Points, in no order, along strands that fork and pass close to each other.
Two points are linked if the straight distance between their rows is under 78. Some points are linked to none.
modo: [ -2   0 -47  20  -4 -22  32  29  17 -27  33 -30  17  18  18   3  -6  11
  11 -31  16  66  20  30 -23  -3  21]
zol: [  9 -13 -32   7  36  33  39  27  21   3  15  -6 -47  16  20  -3 -16 -12
  15   3  17  11  19  -6   9   8  21]
bor: [-32  -8  24 -25 -13 -18   2   7 -24 -28 -16  30  20 -16   9  -3 -13   6
  -2   2 -24 -31  16  21   0 -37  -2]
beban: [ -1 -28  20  -8   1  18 -14 -57 -12 -41   8 -17  16 -20 -34  -6 -22  18
   3   0   6   2 -18 -19  16  23  10]
Nudo: [-27 -20 -18  22  -3  12 -29   0   7  19 -13 -18  13  -4   7  11  19   4
 -28  13  13   7 -31   0   2   1   2]
fub: [ 30 -23   2  20  13  41 -34 -43   3  38  -3  -9 -20  -1 -26  -1   0   0
 -24  13  11  -6 -15 -37  27  10 -24]
nuz: [ 12  -9  30  15 -11  30 -10 -61   7  22 -36   0   3 -13 -41   1  16  19
  -6   6   0 -17 -39 -26  25  28 -25]
vegu: [-30 -23 -12 -11   9   1  66  27  26 -32  -1  -5  -5  18  35 -13   4  18
  17 -11 -21  20  24  34 -16  -4  14]
Lage: [  0 -23 -46   9  15  15  21  31  15 -12  32 -24 -28  14  23  13 -18  -3
  17  -5  26  29  14   6 -10   4  29]
Binu: [ -3   0  39   8 -33  14 -14 -48   3   0 -22   0  37 -22 -35  13   6  19
 -14 -13  10   4 -30  -8  18  34 -19]
vizad: [  0   0   0   5  -4  11 -19 -11  28  44 -46  -7 -24   3  -7 -11  40   6
 -20   6   0 -24 -18 -14  14   0 -13]
zenen: [  4  -8 -30  22  20  43  29  23  38  33 -14 -10 -48  13  19  -4   6  -2
  -6   7   5   4   1  -7  16   6  12]
Suni: [ 27   0   5 -12   7  17 -15 -29 -17  20 -19  22 -21 -13 -30 -23 -15  -7
  16  24 -16 -41   1 -30  28   5 -16]
dup: [ 26  13  11   8 -26  12 -27 -29   4  23   0   4   8   0 -25 -14  26  -6
   2  -2   3  16  -3  -5  14  33 -22]
giv: [-27 -27   1 -11  -7 -17  37  27  20 -41  12  -9  16  14  41  -4  -3   9
  13 -34 -17  31  35  49 -42 -19   1]
Femi: [ 44  22 -21  25  -4  23   2  15  24  32   9  -6 -17  13   5 -15  -3 -23
  15  -4   2  44  12   3   2  18  -9]
kav: [  6  -8 -20   3 -21 -34 -13 -15   1 -19  28 -20  42  18  10 -16  11 -13
   9  -8  12  57   7  44 -47   0   6]
Nesa: [ 28  19 -45  29 -23 -40 -20   0  -6  -8  42 -46  11  24 -25  -8  -5   1
  11 -22  15  65   2   4 -22 -14  15]
zapu: [  7  16   0  30 -45 -29 -22 -22  -8 -16  33  -9  45   1 -10  -1  12  -7
 -12 -19  14  61 -10  36 -28  -2  11]
bodev: [-11 -16 -12 -26  12 -19  36  33  12   0 -42  -3 -21  37 -10 -14   9  11
   7  19 -37 -41  -6   0  -5 -31  26]
Sefit: [ 14  19 -10 -29  46 -15  38   9   2  19 -12  23 -54  18  -9  -1 -23 -18
  -1  51 -25 -74   8 -38   0 -22  13]
fuz: [ -4   2 -14 -17  51   7  88  33   7 -17   4  17 -26  13  32   0 -30   1
  20  12   1 -21  17 -11   8  11  25]
Dati: [-25  -3  -1   1 -25  -8 -32   2  -6 -22  28  -5  18 -12   2   6   2   8
  -4 -27   8  26  11   4  -1  -7  10]
lepa: [ -1   8  19   2 -23  -5 -15 -19  17  36 -63   2  -9  -5 -31  -9  41  12
  -9   9 -17 -41 -33  -7   7  -3 -15]
duli: [  7 -21 -18 -16   2 -18  -7  -4  -6 -10  17 -27  29  15   3 -18   4 -14
  29  -2  -3  33   5  30 -32   9  -6]
keva: [-24   1  13  20 -12   9 -30 -11   4  19 -19  -1  19 -12   8  23  28  11
 -22 -12  25   8 -19  -2  13   5 -28]
desag: [ -2  19  21  17 -43 -19 -23 -45   2  -4  14  -2  44 -16 -13   0  24 -14
 -34  -7  20  45 -20  41 -28  17   5]
peset: [  4  19  40  32 -44  -6 -33 -50  19  24  -5   0  32 -12   2  23  38  14
 -31 -25  30  32 -32   1 -15  33 -23]
Bevi: [-15   4  51  14 -28  -1  -9 -34 -12  -4 -49  30  10 -42 -17  20  20  44
 -14  -1 -16 -46 -26 -11  22  -2 -35]
nuzi: [  9   4  15 -44  18 -10   9  -1 -40 -16  20  27 -16   4   1   2  -9  -9
  14  28   3 -54  17 -17  12  -3  11]
vaba: [ 18  40  -2  27 -34 -30 -17  15  -2  -5  18 -13  29   1  -7  -1  15  -6
   6 -23   1  56  -5  21 -16   9  -4]
lofam: [ 13 -28  -3 -17  16   8 -25 -44 -12 -14  19 -20  12  -7 -33 -20 -29  -3
  12   5   1   7  -7 -25   5  21  -4]
guv: [ -7  23   1 -28  22 -29  21  10 -15   7 -26  31 -32  10  -7   4  -5   2
  -9  39 -18 -81  -9 -41  11 -30  22]
tubob: [ 17 -14 -20   0  19  15 -13  18  -6   7  11 -12  -3   9   8  -6 -13 -16
   9  11   7   7  -4  -7   4  13   8]
raruz: [ 13  -6  -5 -42  13  -7   8  13 -28  -8  18   5 -10   6  -6  -6  -9  -9
  39   6 -11 -23  30   3   1   4  -5]
Zib: [-41 -34 -10   8  -9  -1 -28 -11   6   5 -27 -16   6  -8  -3  -2   7   1
 -27   8  11 -15 -39   6  -9 -25  19]
Zufo: [ -7  -5  40   4 -31 -10  -4 -33  -1   2 -71  20   5 -22 -38  -2  24  35
 -12   2 -14 -52 -43 -12  17 -10  -9]
fupit: [ 31  17 -21 -12  36 -22  28  34 -19 -26  46   1 -13  29  18   3 -28  -9
  44  -9  14  12  39 -22  -4  -5   9]
ter: [-24   1  23  15 -41 -10 -39 -17  -2 -26  19  -4  40 -31 -11  12 -12  10
 -29 -43  10  34  -2  14  -8 -14  -2]
femo: [-27 -29  15   8 -37  -6 -21 -34   9 -11   5   8  41 -12   1 -18  21  -5
 -36 -10  -6  11 -15  50 -24 -14  17]
Vugo: [ -6  -4 -18  11  12  23   5  20  29  28 -29  -5 -35  12   9 -19  30  -2
  -6  14  -9 -14  -5  -5  15  -1   5]
mozum: [-17  -8  18  -6 -13   4 -24 -28 -16 -14 -19   5  19 -28 -12 -24  14   3
   1   1  -1 -12 -19  11   7   0   2]
kor: [ 13  -2 -31  10   2  -8 -11  30 -16 -19  44 -27 -11  13   6  15 -20  -3
  18 -21  28  35   7  -6  -9  -5  25]
Ledam: [ 16  -4 -21 -14  39  22  30  16   6  16   2   8 -40  17   9 -21 -16 -20
  19  23 -14 -16  26 -10  12  -9   6]
meba: [ 13 -29 -14 -34  20  -9   7   0 -20  -8  22 -15   9  30   8 -14  -4  -7
  48  -8  -9   8  27  13 -26   0 -12]
vatid: [-29 -10   7 -11  23  -8  16  34  -9 -14  -6  12  -8  10  24   9  -6  -4
 -10  19  -8 -46 -15  -9   2 -27  31]
sina: [ -9   2  37   1 -41  -7  -8 -61   3 -26   6  -3  51 -34 -37  -6   3   0
 -21 -23   0  28 -16  43 -21  15   1]
rener: [  7  32  -1  -9  19  11   3  31 -13  17   9  10 -20   0   6  26 -16  -5
   8   7   4 -12  17 -31  23  17 -15]
seda: [-20   4  35  17 -36   2 -27 -34  13  13 -21  -1  38 -18 -15  23  25  11
 -34 -14  14  11 -27  10  -2  17 -27]
Rego: [-38 -20  -5  -9   6 -15  46  35  21 -15 -40  -2 -10  18   8 -10  12  19
 -12  -1 -35 -27  -4  34 -14 -53  27]
Peba: [-17   0  24 -42   0 -29  25  23 -36 -32  -4  30   2  -8  23  14 -23   6
   7  17 -24 -54  22  11 -12 -28   3]
Mumez: [ 21  18  -9 -18  45  -6  11  19 -19 -13  49  11 -23  22  13  10 -33 -32
  24  17  20  -8  22 -29  -2   1   8]
mas: [-43  -2  -7  11  -5   1   7  24  14  -3 -10   4  19 -13  23  -2  16  -4
 -13  -7 -11   8  -1  36  -7 -11   6]
ror: [ 30  30 -14  23 -20  -2 -13  19   6  10  18 -14   7  13   2  -4   3 -10
  11  -9   4  57   0   0  -2  17  -2]
nid: [ -5   5  35 -29   0  -4  -5 -13 -43 -35  18  23  -1  -8  -9  13 -17   3
   8  14   5 -35   1 -22  15  -1   8]
sipap: [-32 -19  15  -6 -19 -16 -18  10  -1 -40  23   2  25  -9  15  -3  -8   2
 -14 -24 -16  17  25  30 -20 -29  -4]
zemef: [ 32 -16  14  26   1  30 -25 -68  22  52 -24  -9  -1  -3 -34 -10  21   5
 -25   7   7  -5 -34 -23  15  28 -33]
Fino: [-23  12  -2  18 -24 -11   7  21  21 -13   9   0  24  -9  20  -3  22  -9
 -14 -18  -3  39   8  51 -23   4   6]
rumir: [ 52   2  -8  27  17  28 -38 -18  -4  35  19  -5  -7  -9 -19 -10 -13 -10
 -12  -3  11  25   5 -31  21  13 -26]
bap: [-35 -24 -13   3  13   4  52  36  28 -23 -26  -7 -20  18  21  -8  10  10
  -4   9 -13  -2  -1  25   0 -21  24]
kiv: [-40 -17   3  -2  11  -4 -14  11  -8  -2 -26  -4  -6  -4   1   9   5   6
 -28   7   0 -41 -33  -6   2 -40  28]
Muk: [ -1  28  50  23 -39 -14 -13 -63   8 -27  -5   9  47 -53 -36   5  16  10
 -21 -36  10  25 -15  25 -12  29 -17]
luf: [  4  21   8   3  15  18 -21   5  -7  35 -18   7 -11  -4   3  27  -5   5
   6   7   7 -10  -9 -37  21  16 -35]
daru: [ -4   7  14 -17   5   8 -13 -19 -22  15 -33  20 -20 -16 -15  -3   2   8
   6  17  -5 -59 -24 -33  24  -8   0]
deta: [-25  -9  -9  -6  14   3   0  30  -7  -8   5  -3   2  -1  20   5   4   0
   1   3  -7  -7   0   7   4  -4  13]
fotep: [-31 -28  11 -26  -4 -16   9  19  -8 -39  16   0  16  13  29   6 -12   3
  14 -18 -18   4  27  28 -31 -31  -1]
Nere: [-13  19 -33  27 -10   3  30  32  27  -9  10 -24  -1  -3  19  13   3   7
   0 -25  35  63  11  28  -6   7  14]
bamam: [  0  32   3 -21   6   2  23  30 -12  14  -8  25 -37  -3  13  29 -10   6
   5  27 -11 -48  22 -29  18  13  -7]
mep: [-18  -2  45 -23 -15  -8 -11 -12 -35 -40  -5  28  17 -29 -11  10 -17  16
 -15   0  -6 -34   8   0  15 -20  -2]
fudel: [ -6   5  -5 -27  43  -7  53  40  -6 -12   2  19 -22  16  34   7 -14  -6
   5  27  -5 -50   3 -12   5  -4  29]
rovin: [ 12   0   2 -16  16   5 -31  -7 -21 -11  11  -9   5 -11  -7  -7 -21  -9
  11  15  -1   4  -5 -24   6  14  -8]
rini: [ 32  19  -5 -10  51  12  39  20  13  29   5  34 -57   9   7   1 -38 -33
  -5  37 -19 -63  30 -38   7  -5   5]
nubo: [  5  10  -7  -6   2 -22   9  41 -22 -33  42  -7   4  21  11  12 -14   6
  26 -22   1  24  25  -4  -2 -10  15]
Nalo: [ 33  -6  -7 -19  31  18  -3  -2 -10  24   0  12 -29   1  -7 -23 -29 -26
  11  27 -16 -30  19 -21  14  -6  -7]
gid: [ 44   8 -65  29   2 -17   1   5  12   9  41 -40  -2  27  -7 -15 -17 -14
  19 -14  15  70  16  13 -26   0  13]
Dip: [-28  13   3  -3 -14 -11   4  24   5   6 -34  18  26 -20  12 -10  22   4
  -6   3 -29 -17   1  23   4   4 -13]
nali: [ 48   0 -11  12  28  17 -27  -5 -22  11  51  -6 -17   6 -23   2 -36 -20
  -2  -1  18  13  18 -38  19   0  -3]
dem: [ 41  -4 -42  13  14   9  16  16  17  11  30 -20 -14  28   2 -20 -24 -24
  33 -10   1  52  28   7 -11   7   3]
gef: [ -9  16 -26  16  -3  24  -1  21  18  27  -6 -19  -4  -9  24  17  12   5
 -11 -17  36  38   3  15   6   7   3]
damo: [  6   5  16 -24  29  -1   0 -12 -29   4  -4  22 -32  -1 -11   1  -8 -11
  -1  38   0 -72 -19 -40  14 -14  16]
por: [ 31   1   9  25 -21  20 -37 -49  22  42  -1 -10   3   4 -17  -3  29  -7
 -27   3  17  28 -21  -9   5  39 -21]
tobi: [ 18   7   6 -18 -25   9  -8  -3   7  22 -21   8   2   5 -24 -14  11 -13
  14   8  -6  -3  11   8  10  22 -17]
mupav: [-10 -14 -18 -20  21   1  53  31   3 -22  18   2 -10  29  26  -8  -1   9
  36  -5 -25   6  34  12  -6   5   9]
bon: [-20  -4 -15  14 -23 -21  20  23  26 -29  20 -13  25   2  28   0   0  -6
  -4 -34   1  54  24  58 -40 -13  13]
vuti: [ 11  15  21  20  -4   7 -39 -11  -4  25 -11   1   8 -14   7  27  18  16
   4 -17  26   7 -19 -29  17  23 -43]
ravo: [ 19   8  -2  12  38  27  -9   6   5  59 -25   2 -32   0   7  12  -6  -3
 -10  20  -7 -30 -15 -39  18  -2 -27]
Sused: [-18  24  28   1 -21  -7 -13  -1 -13  18 -44  31   0 -35  12  25  18  31
  -8   4 -16 -41  -9 -14  17  -5 -39]

A fork is a point with three links. Follow the links from the first point to the second and name the forks in between, in order.
kav, Ledam -> nuzi, damo
rovin, bamam -> deta, vatid, keva, luf
Peba, gid -> nuzi, zapu
Rego, fudel -> vegu, giv, bon, mas, deta, vatid
fub, fuz -> zemef, seda, keva, vatid
vatid, Dati -> deta, mas, bon, giv

Follow the links from the first point to the second, and from the first to the third. Name the last point that the two ways share.
Nalo, sina, Femi -> zapu
Dip, bamam, dup -> keva
ravo, dup, Dip -> keva
zenen, vaba, rini -> damo
bap, dup, fuz -> vatid
